A landscape with many peaks, sampled at points; each row gives a point and its height.
From any point a climber steps to the highest of the 2 points nearest to it. It stops when none of these is higher. Distance is the straight distance between rows; heights are no part of it.
Ruzin: [135 119 137 117 109 110 115 109 141 120  38 104 148 103 141 112 149 148
  84 128 131 133  74 112 124]  height 684
lare: [123 133 151 120 147 113  97 135 109 106 191 138 138 136 129 132  86 142
 108 110 128 137 236 174 114]  height 516
Sor: [ 97 148 154 130 103 145 146 140 136 148  70 126  96  91 155 140 161 137
 129 143 115 131  34 116 137]  height 498
zug: [145 120 158  88 161 104  75 138  68 126 121 111 113  94 166 106 140 120
  94 104 141  85 173 141 149]  height 717
Pumu: [ 85 137 137 142  87 176 145 145 103 189 102 102 112 123 156 146 162 136
 133 110 121 133  48 119 145]  height 620
sati: [ 88 146 118 180  95 133 147 113 195 121 123 185 142 167 102 142  97 160
 127 137 103 184 134 147  82]  height 487
lopev: [ 72 134  94 158  79 159 138 129 128 170 114  87 125 185 128 152 138 157
 148  92 142 181 118 114 127]  height 746
rela: [155 125 126  86 143 128 124 130 106 156  81 131 114  92 138 127 165 102
 131 125 122  76  49 102 164]  height 436
potuf: [157 121 110 162 152 159 162 124 131 122 252 170 119 123  99 122  95  83
 178 187 113 140 139  93 138]  height 635
nogov: [132 121 140 115 154  99  96 127 115  94 181 105 155 141 124 138  75 156
 103 107 136 141 238 160 126]  height 594
Zuvo: [115 155 135 160  94 135 152 112 195 108 110 206 131 130 105 158 115 156
 136 155  92 169  75 138  97]  height 432
sov: [148 113 142  90 144 133  95 139  55 181 115 114 120 111 156 115 169 114
 100  80 140  70 105 126 161]  height 550
Zas: [172 103 143 126 186 106 143 120 113  87 209 122 124  97 100 102  96  98
 120 168 142 103 187 136 119]  height 187
Suvov: [115 139 137 113 122 120 135 133 149 120  59 121  92  88 151 130 158 126
 129 156 131 126  57  97 138]  height 430
sabip: [ 98 150 157 131 131 133  92 140  92 126 179 149 117 135 149 131 111 140
 118 104 128 138 213 179 113]  height 444
Bofos: [172 121 143 139 158 152 157 124 128 122 227 196 140 116  87 121  93  97
 137 163  98 102 135 149 111]  height 337
nilo: [ 97 188 142 174 118 166 122 152 115 148 162 202  96 126 141 132 133 106
 167 163 103 134 125 157 117]  height 300
fulel: [ 58 151 133 170  88 141 149 134 155 143  82 115  90 134 157 146 143 149
 142 149 127 174  82 117 116]  height 601
mun: [100 126 113 127  97 179 121 140  78 196 134  85 138 163 142 147 160 148
 124  56 147 140 105 122 147]  height 672
dezu: [128 106 113 105 138  82 103 122 126 102  92  57 134 128 146 120 129 136
 110 112 163 137 175 104 149]  height 748
nikek: [193 114 139 114 160 148 156 121 132 128 194 188 154 122  78 133 105 104
 135 143  90  78 100 151 121]  height 331
Kef: [184 102 128 116 183 131 148 127  93 120 227 127 132 118  91 115 103  92
 140 143 137  87 171 136 127]  height 102
rit: [169 126 134 101 163 136 146 147 112 126 182 185 103  92 113 128 128  78
 166 163 108  77  93 126 143]  height 306
Feku: [113 108  97 123 144  91 143 137 165  82 130  95  86 123 131 122 127 111
 153 164 170 153 163  85 129]  height 578
Gavet: [174 110 144 114 122  85  99  87 130  85  44 115 181  93 145  89 128 145
  79 135 127 102 118 126 129]  height 379
sazik: [135 117  92  97 130 150 129 137  94 165 146 104 127 156 122 144 151 115
 153  81 153 114 128 116 148]  height 596
fug: [ 99 119 117 110 128  99  99 131 115 117 109  64 114 134 158 128 139 145
 114 102 167 156 176 111 144]  height 808
sude: [184 109 130 115 133  79 130  85 153  63  49 116 166  87 131 100 124 131
 104 159 139  93 116 113 129]  height 404
Tirut: [177 113 156 116 172 104 134 121 124  94 167 146 141 102 107 107 100 105
 109 153 120  91 169 155 108]  height 260
tife: [ 72 137  85 169  80 154 131 125 136 155 132  99 126 200 121 156 126 161
 155  91 143 191 153 122 117]  height 786
tevus: [ 89 118 161 143  99 120 116 140 117 143  59  73 121 100 170 111 156 158
  69 119 139 149  86 120 129]  height 778
zovod: [149 105  98 124 165 121 161 141 133  96 195 119  89 105 116 121 120  82
 174 175 159 125 149  78 144]  height 709
vub: [172 106 134  90 132 134 102 118  86 172 107 126 175 138 119 116 142 124
  90  75 114  80 106 145 139]  height 490
fupa: [161 112 116  83 139 134 115 129  80 179  93 115 136 113 132 119 165 107
 117  92 130  72  69 111 166]  height 488
zogis: [ 70 155 143 158 114 119 131 132 159 109 110 142  88 125 151 122 133 140
 130 156 131 165 144 140 101]  height 570
tebib: [166  98 115 122 143  69 132  96 159  70  88  79 178 129 115 112 102 144
 103 142 142 127 167 122 126]  height 464
bosim: [ 81 191 141 196 107 171 118 147 111 155 150 169  96 146 154 140 135 125
 158 146 118 150 150 158 108]  height 265
vukir: [124 125 104 106 114 173 121 138  78 189 150 109 133 165 127 147 156 124
 146  58 143 116 113 126 150]  height 636
Kome: [129 118  94  98 128 134 141 134 123 152 115 106 128 143 119 140 148 115
 149 106 143 125 101 105 149]  height 549
ridep: [ 67 185 169 190 105 153 123 137 132 143 131 176 102 131 160 128 132 140
 130 149 108 153 147 176  93]  height 239
tafeb: [120 141 118 157 115 129 156 121 187 103 145 198 127 134 102 146 111 128
 152 168 104 160 101 122 110]  height 385
Belek: [110 160  94 149  90 193 139 142 119 189 146 146 136 179 105 161 139 131
 187  97 100 138  75 127 149]  height 474
vapa: [109 175 117 170 118 166 132 152 122 146 170 193 103 139 126 139 134 104
 183 158 103 140 113 132 132]  height 335
vepi: [161 130 127 159 150 161 155 126 127 124 245 202 131 117  96 120  93  86
 162 179  96 123 135 124 123]  height 475
kod: [ 95 145 147 133  94 155 143 133 136 163  81 128 121 118 144 142 155 144
 122 127 111 142  45 129 126]  height 551
bezi: [118 112 109 126 136  80 136 127 171  82 105  91 111 131 128 121 118 129
 131 151 160 159 168 104 117]  height 538
Bina: [103 124 130 108 135 101  87 134 109 110 139  82 128 140 157 138 111 159
 107  94 158 158 209 136 137]  height 741
tadu: [ 67 162 112 181  86 162 144 138 140 161 113 127 106 159 142 151 140 142
 167 138 119 172  94 125 123]  height 664
gan: [126 148  92 142 104 171 148 141 140 162 159 163 136 168  92 156 129 120
 192 116  94 140  79 119 149]  height 434
Mipa: [ 98 156  98 144  98 190 138 148  92 192 143 129 112 160 132 159 157 122
 184  98 124 135  84 118 158]  height 517
dup: [179 118 174 108 165  87 104 115 117  86 125 146 152  90 127 100 101 117
  87 146 113  79 171 168 109]  height 316
rop: [109 140 154 127 143  99 129 139 173  69 105 153  75  87 143 106 133 112
 125 190 136 134 140 118 108]  height 471
sig: [ 90 148 120 140  93 189 144 150  88 201 124 109 110 141 151 156 165 127
 163  97 122 126  55 115 159]  height 565
som: [ 82 158 163 148 126 116 127 142 162  91 103 157  67  96 158 111 137 126
 127 179 129 147 139 136 100]  height 525
Puga: [120 128 164 102 139 109  75 138  86 133 113 107 121 106 167 110 140 145
  82 102 133 114 167 150 135]  height 817
Fega: [129 147 101 144 117 160 148 141 140 144 174 183 126 149 103 149 129 108
 188 142  97 133  92 120 143]  height 391
kava: [184  99 114 117 146  78 140  88 154  71  73  95 177 109 116 107 113 129
 114 153 141 102 128 108 132]  height 431
leru: [150 132 132  97 140 118 133 130 139 120  66 138 100  76 135 131 159 111
 139 152 121  96  42  94 155]  height 373
loti: [122 115 126 109 105 133 108 129 105 167  92  89 155 140 133 121 150 147
  88  82 135 134 105 127 136]  height 495
Bop: [ 84 160 157 141 121 142  89 143  84 137 161 129 104 135 169 131 134 143
 124 104 139 143 195 168 121]  height 405
lem: [ 83 130 118 140  84 169 129 139 104 184 119  88 133 165 143 143 151 153
 124  77 137 156 105 124 132]  height 701
nak: [ 94 130  95 155  91 145 129 121 148 146 144 118 147 202 108 148 111 158
 143  83 134 177 170 137 110]  height 830
Likep: [137 110 123 107 137  80 107 118 131  95  68  80 135 108 149 104 135 128
 104 130 153 120 150 105 146]  height 796
vas: [ 60 150 150 157 102 127 132 136 148 127  91 111  90 123 165 128 144 150
 124 144 134 169 127 132 109]  height 612
Tuzi: [133 118 130  96 154  92  84 129 106  93 150  80 143 133 147 139  89 156
 102 103 152 137 230 139 140]  height 678
netok: [194  99 110 116 170 148 161 125 105 135 220 128 155 147  73 130 104 104
 143 120 123  86 150 135 130]  height 21
fol: [158 122 123  93 158 122 139 143 115 127 143 148 106 101 120 127 139  88
 152 144 128  85 108 119 143]  height 398
Bal: [140 127 146 120 148  90 134 128 177  60  90 143  92  78 135 110 130 115
 123 190 140 120 123 108 112]  height 418
zus: [117 116 105 157 117 127 135 115 164 115 177 128 168 194  88 140  75 162
 123  93 127 170 213 150 102]  height 823
meb: [189 106 130  87 121 148 110 109 106 174  99 138 193 145 100 121 138 132
  92  72  98  73  74 146 134]  height 461
komok: [192 114 130  90 131 154 133 116 127 163 130 167 185 146  84 137 123 122
 115  92  87  71  79 157 124]  height 433
Meba: [147 114  98 103 138 113 151 129 154 119 115 119 131 127 109 136 133 111
 147 139 135 123  98 102 140]  height 499
gibo: [ 83 145 121 169 111 120 141 124 178 108 133 165 114 148 124 132 111 140
 135 152 124 181 156 141  93]  height 523
sidif: [212 108 136  98 155 143 146 110 128 141 154 170 179 133  74 137 110 115
 121 117  90  61  88 152 121]  height 399
bov: [132 117 128 112 124  96 115 115 146 110  60  97 138 114 138 113 140 135
  99 133 142 136 115 114 128]  height 727
vuru: [158 120 161 106 134  91  89 106 120 106  67 126 163  97 146  99 130 139
  73 127 119  98 133 147 125]  height 361
tef: [ 85 151 134 172  87 139 150 106 196 121  88 178 136 149 110 152 113 172
 120 141 100 187  90 145  81]  height 460
Gofaz: [176 118 170 111 152  85 103 102 128  82  89 148 160  89 138 100 116 128
  82 148 112  84 149 160 110]  height 340
nin: [149 108 124  93 130 120 103 121 100 152 109 102 159 141 128 123 138 131
  98  84 131 108 135 137 140]  height 530
Val: [151 103 116 156 138 126 161 111 173 110 194 131 179 183  68 130  75 153
 116 110 116 149 190 148  98]  height 728
dis: [ 98 133 104 154 111 135 119 125 140 125 173 124 149 191 112 146  95 158
 137  86 137 174 210 150 110]  height 887
megel: [ 73 131 163 143 103 114 115 136 133 127  71  83 101 109 171 116 148 158
  88 130 139 161 121 128 118]  height 685
sute: [105 123 154 137  94 126 126 127 130 140  37  86 131  99 157 117 154 158
  76 127 133 149  54 109 123]  height 785
Noka: [145 101 115 128 153  65 133 111 169  62 106  76 138 123 123 112 103 135
 114 156 151 140 186 110 123]  height 497
tavi: [146 123 113 106 150 114 144 136 141 112 132 135 111 111 120 127 133 101
 148 148 134 112 118 113 134]  height 453
narun: [153 109 101 135 162 140 160 137 118 112 232 137 101 114 109 122 112  79
 178 175 144 126 150  88 144]  height 829
mef: [142 102  97 116 164  97 155 141 151  82 149  98  87 107 121 120 124  92
 162 174 169 126 151  74 144]  height 631
kifu: [156 115 143  86 156 121  96 134  68 156 120 120 119 107 148 110 150 103
 109  97 139  72 134 133 151]  height 615

Call two points neighbours if one is among the 2 nearest of the other. Go from one point of each pair to the other, from neighbour to neighbour, staying as high as possible. Name the lowest point that can't be avoided.
Likep / fug | dezu
narun / sute | nikek
sute / Likep | Ruzin
dis / vas | fulel
Likep / nin | loti
Puga / Pumu | leru

Where does a climber stop that starts at each point below?
bosim | Pumu
Kef | narun
sidif | nin
rela | Puga
Kome | dis
sude | narun
lare | fug
